Each scene shows the same named points in several views. A view is turned or mirrored, shifted and resized as a whole, has a little noise and may leave points out.
(in the rows, 128 means zero)

Scene 1
View 1
zot: [118 117 128 143 145 180 124 109 109  98  85 158  89 107 111  84 125 142
  89 145 122 133 147 128 154 184 133 151 139  72  79  61 197 200]
Toval: [119 131 111 117 122 145 142  90 119 125  93 162 110 105  78  85 116 140
 122 124 128 127 130 121 154 184 116 134 108 121 129  69 176 171]
gudo: [121  99 134 102 142 163 112 131 139 155 103 121 114 110 130 107 105 115
 144 120 132 161 158 146 134 145 146 137 105 105  52  96 142 164]
Sefab: [122 128 108  98 129 142 130 103 125 136 100 147 122 110  89  95 106 135
 148 121 131 135 132 128 146 166 116 132 100 134 108  86 155 150]
Kile: [132 138  92  68 126 123 128 107 127 146 109 143 143 119  79 103  97 142
 181 113 137 140 120 130 141 152 107 125  85 159 116 105 139 119]
samu: [119 117 121  85 104 119 148  92 151 188 108 133 131  92  80 102  95 107
 161  97 141 143 143 131 132 165 125 114  66 162 146  89 128 141]
nos: [129 134  98  71 132 133 120 116 128 147 105 138 136 119  93 109  99 134
 176 114 137 147 126 135 139 147 114 129  90 150  98 106 139 121]
mos: [138 153  70  49 142 128 109 126 115 121 104 143 153 137  86 107  98 164
 200 122 138 141  98 131 141 135  93 129  95 165  89 119 139  96]
geri: [121 113 124 104 140 156 117 118 131 144 101 131 118 111 113 105 109 125
 145 120 133 150 146 137 140 153 135 135 105 115  76  94 148 157]
gini: [124 137 103  95 112 124 148  86 129 147 101 154 126 103  69  94 104 137
 150 115 135 129 128 122 145 176 108 123  88 152 146  80 154 146]
domor: [102  95 162 156 103 150 167  72 148 174  92 147  87  66  88  82 112  93
  80 108 125 133 175 122 144 204 148 128  97  99 149  43 172 219]
gug: [115 124 125 128 112 139 154  81 130 148  94 156 107  89  76  85 113 124
 116 117 129 129 146 120 150 192 122 129  98 122 143  61 170 183]
Gugof: [135 150  76  67 130 124 125 108 122 126 106 153 143 121  74  98 102 157
 180 119 135 134 107 128 144 153  97 126  91 162 117 104 147 111]
View 2
Sefab: [145 108 162 119 147 155 112 144 134 131 104 155 112 174 146 152 122 122
 135 108 130 104 161 151 127 117 124 148 148 110 154 144 142 153]
gudo: [112 101 139 147 173 145 137 128 149 121  82 190  97 162 124 202 113 125
 153 156 149 112 183 181 147 104 110 156 164 102 134 143 141 154]
Gugof: [159 134 172 100 125 178 113 157 113 135 116 137 134 172 160 142 124 132
 137  88 107  81 169 146 131 143 158 126 137 100 165 129 147 175]
zot: [108  57 126 136 185 158  93 132 175 132  78 168 125 183  93 146  78  71
 104 148 157 105 158  92 136 114 114 204 167 118 164 136 151 152]
nos: [149 129 165 118 138 163 134 145 121 128 107 160 110 165 159 173 133 146
 157 112 120  93 176 180 136 124 138 124 144  98 147 139 143 167]
domor: [142  46 164 147 168 103  81 134 175 134  96 177  88 192 124 129 128 103
 112 110 169 156 114 127 100  66  52 200 162 143 145 200 129 102]
geri: [125 104 146 134 162 150 125 134 146 129  92 174 106 166 132 180 113 123
 145 140 138 108 175 167 137 113 117 151 159 106 145 143 144 157]
gini: [169 109 183 108 134 148 104 153 129 136 115 147 115 175 163 133 139 134
 129  81 126 111 147 151 116 115 121 141 141 116 156 159 140 147]
Kile: [151 126 169 114 137 158 124 146 121 131 111 159 111 167 158 161 132 143
 150 102 119  96 170 176 132 125 136 128 142 100 151 144 145 163]
samu: [165 116 187 122 133 129 122 143 126 131 116 165  92 171 172 157 157 160
 155  88 131 128 147 197 118  96  99 130 142 115 141 179 133 135]
Toval: [144  75 160 120 155 150  84 145 151 135  99 153 118 185 128 124 107  98
 110 103 141 115 143 109 115 111 111 177 152 126 162 153 142 142]
View 3
gug: [144 131  83 134 126 146 136 157 126 206 171 166 127 164 142 156 142 108
 100 115 111 158  94  85 112 117 158  95 121 124 108 110 132 114]
Sefab: [103 133 124 133 132 163 151 134  94 172 164 162 121 168 149 145 137 100
 104 134 111 152  98  90 121 114 114 119 111 109 116 121 126 134]
domor: [163 165  66 134 106 142 105 178 148 210 166 169 120 153 139 143 146 100
  75  99 106 170  75  88 107 118 194  86 126 178 116  90 161 119]
zot: [133 125  71  68  55 139 102 150 109 164 141 152 129 164 127 137 111 134
 116 153 100 185 123 100  87  56 156  79 107 119 124 138 138 139]
samu: [107 162 135 180 170 171 160 147 108 186 180 177 115 161 164 147 153  69
  80 103 119 135  63  81 140 157 122 130 122 141 115  91 138 130]
Kile: [ 78 130 154 157 165 177 180 124  81 160 173 165 117 171 161 155 144  85
 104 132 116 133  92  84 138 136  82 139 113  91 118 117 116 135]
gini: [119 130 115 158 155 161 165 139 108 197 178 167 127 168 151 159 145  99
 104 121 114 143  94  78 129 132 120 117 118  99 104 108 115 117]
gudo: [ 81 166 140 111  96 169 119 142  89 119 139 161  96 157 154 118 123  88
  84 134 106 166  81 106 115  92 120 129 111 161 141 115 166 166]
nos: [ 73 137 156 150 150 175 168 125  81 146 164 165 111 165 159 143 138  83
 101 131 113 141  88  87 131 123  85 141 107 102 121 118 128 144]
Toval: [141 120  79 114 111 144 137 150 114 198 169 163 133 168 134 156 135 121
 113 134 110 161 111  88 107  99 146  93 114 109 106 123 123 117]
mos: [ 48 111 181 146 161 182 188 105  56 134 170 164 118 181 162 152 134  87
 121 152 118 129 107  85 138 123  48 153 104  61 117 138 104 146]
View 4
geri: [ 78 127 138 132 141  96 126 158 102 140  98 123 129 127 143  96 124 132
 129 133 117 171 114 130 145  91 120  91 120 116 125 105 167 133]
Gugof: [ 86 153 147 189 135  90 135 150 148  94  96  84  73 147 138 140 119 105
  78  99 107 146 128 130 110 102 119  96 137 138 172 168 158 143]
Kile: [ 92 153 134 166 136 107 136 168 118  91 119 102  80 143 140 140 109 106
  81 104  96 142 108 116 115  93 125  93 140 146 134 157 165 129]
gudo: [ 76 119 132 113 135  93 124 171  82 159 106 137 141 129 145  81 130 139
 134 145 115 181 100 123 149  78 126  86 108 119 107  80 166 126]
gug: [ 99 136 162 175 174 134 129 100 150 127  81 126 129  84 158 135 101 134
 169 121 129 138 134 159 165 115 111 115 162 107 102 139 158 122]
zot: [ 72 108 173 153 169  77 123  95 160 184  39 115 162  97 150  79 138 151
 179 147 153 189 156 172 173 111  98  94 114  77 153  94 151 148]
gini: [101 148 151 181 155 129 136 130 141  99 105 114  96 110 152 149 103 114
 121 107 109 126 122 138 137 105 118 107 158 131 116 161 159 122]
Toval: [ 90 131 168 178 170 110 131  96 166 137  64 113 129  91 153 126 114 134
 161 121 136 151 144 163 159 114 103 108 148 101 133 138 154 131]
samu: [106 153 135 162 149 153 138 156  96  95 136 135 102 114 153 144  91 117
 119 108  98 121  95 121 138  93 131 107 165 149  71 148 167 104]
nos: [ 89 149 136 164 138 109 134 161 117 102 111 111  92 135 145 126 110 111
  98 110 105 147 112 123 122  94 121  95 135 138 135 147 159 129]
mos: [ 77 156 128 168 116  72 139 189 123  88 113  77  62 173 131 133 123  97
  46 102  93 158 110 108  91  89 128  83 116 152 179 159 161 147]
domor: [104 123 168 156 190 167 123  82 133 158  84 160 170  50 165 114  95 155
 222 138 143 138 130 172 199 111 110 122 172  91  51 114 159 105]
Sefab: [ 88 140 148 164 152 104 131 141 132 121  94 111 106 121 147 122 114 122
 123 122 116 153 120 137 138 103 117  96 139 123 132 138 160 133]
View 5
gug: [136 114 107 112 116 145 118 160 129 121 103 137 114 143 138 111 134 125
 134 148 144 134 138 145 101 134 138 133 130 157  86 144 140 145]
zot: [133 132 131 100  87 154 120 118  93 184 106 155 112 131 118 104 142 124
 131 152 129 106 112 144  91 140 130 143 148 160  96 116 128 172]
samu: [139  80 111 108 129 119 136 168 143  82 114 141 120 136 170 139 124 148
 146 153 174 150 156 136 123 119 133 129 122 134 100 157 127 121]
domor: [133 126 104 114 111 144 137 174 123 133  97 162  73 170 118 106 137 120
 128 123 128 117 145 124  82 146 129 138 125 155  69 169 153 141]
nos: [141  80 125 101 114 122 126 134 129 106 121 139 146 107 172 141 124 153
 149 176 178 144 137 145 134 112 135 135 137 132 119 124 110 136]
Toval: [132 119 111 109 114 151 112 145 119 137 100 134 123 133 135 105 139 123
 134 153 142 130 128 152  99 131 140 136 139 160  89 128 138 156]
gudo: [143  89 139  92  91 112 153 121 104 147 124 178 110 124 151 142 122 158
 147 160 167 113 131 124 118 127 121 143 139 124 115 134 111 140]
mos: [143  71 130  96 117 123 111 116 126 103 124 119 177  86 190 144 122 158
 154 198 192 158 130 161 147 100 139 132 146 130 132  99  99 141]
Gugof: [140  91 118 106 121 140 102 131 132 106 114 111 168 102 172 127 130 144
 145 185 171 155 130 163 133 110 144 130 143 147 118 106 113 147]
Sefab: [137  98 121 103 113 134 121 139 124 121 112 137 134 120 157 126 130 140
 143 165 163 139 131 146 118 121 135 135 141 142 107 124 122 146]
gini: [136  96 110 110 127 139 111 156 138  98 106 124 137 125 160 125 130 134
 140 160 163 151 141 152 119 120 140 128 136 150  98 133 131 137]
Kile: [140  79 119 103 122 125 119 141 134  96 117 128 152 107 177 140 123 153
 147 177 179 154 142 150 135 111 138 132 137 135 117 123 114 134]
geri: [141  93 132  97  98 124 139 127 111 139 120 161 121 120 152 135 125 150
 145 165 166 122 128 134 119 124 127 141 140 133 111 128 114 142]
View 6
Kile: [133 122 109 123 148 128 149  94 114 128 132 177 130 103 136 117  84 138
 118 133 172 146 122 151 137 159  92 101  74 144 133  86 190 112]
geri: [164 134 119 109 143 115 164 107 100 106 149 152 124  98 145 164 116 180
 119 150 145 141  86 125  99 123 102 134 113 102 108  57 163 155]
zot: [168 175 105 138 109  77 111 144 127 106 182 150  67 113 143 193 142 248
 129 153 149 122  56 121  88 129 113 140 182  84 109  78 145 229]
Gugof: [128 131  92 143 132 116 125 112 138 132 132 205 107 111 139 110  87 157
 116 141 185 137 117 151 143 168  86  94  96 155 149 105 192 120]
nos: [147 119 111 115 150 126 160  97 112 123 129 175 134 101 142 126  89 145
 116 141 167 146 111 140 124 146  91 112  80 134 129  73 186 114]
samu: [119 124 135 103 177 140 153  80  78 127 143 101 131 113 117 131  90 128
 124  99 144 167 124 167 147 162 118 109  65 130  92  78 180 140]
Sefab: [139 139 111 124 140 114 139 107 112 121 150 151 109 106 139 144 104 173
 126 136 161 141 102 141 124 150 104 115 108 126 117  83 174 154]
gug: [122 162 127 130 143 105 103 110 103 131 172 102  79 127 114 160 116 188
 134 106 152 149  98 159 135 172 127 119 126 117  92  97 166 206]
domor: [124 172 149 112 151 101 103 103  72 125 197  34  73 129 106 193 137 202
 140  85 121 157  90 161 118 161 155 141 140  90  53  76 145 252]
gini: [117 144 115 127 150 116 120 100 111 134 152 136 102 121 120 127  92 156
 128 109 166 154 118 163 149 177 109 106  93 141 112 101 182 154]
mos: [146 114  91 126 138 128 164 103 134 121 113 232 138  96 154 105  74 138
 114 162 184 140 118 140 134 151  67 102  74 153 162  87 197  75]

In a view up to two points have been moved. Name them for each view, in the order of its rows, or write -.
view 1 => Toval, Gugof
view 2 => Kile
view 3 => domor
view 4 => nos
view 5 => -
view 6 => -
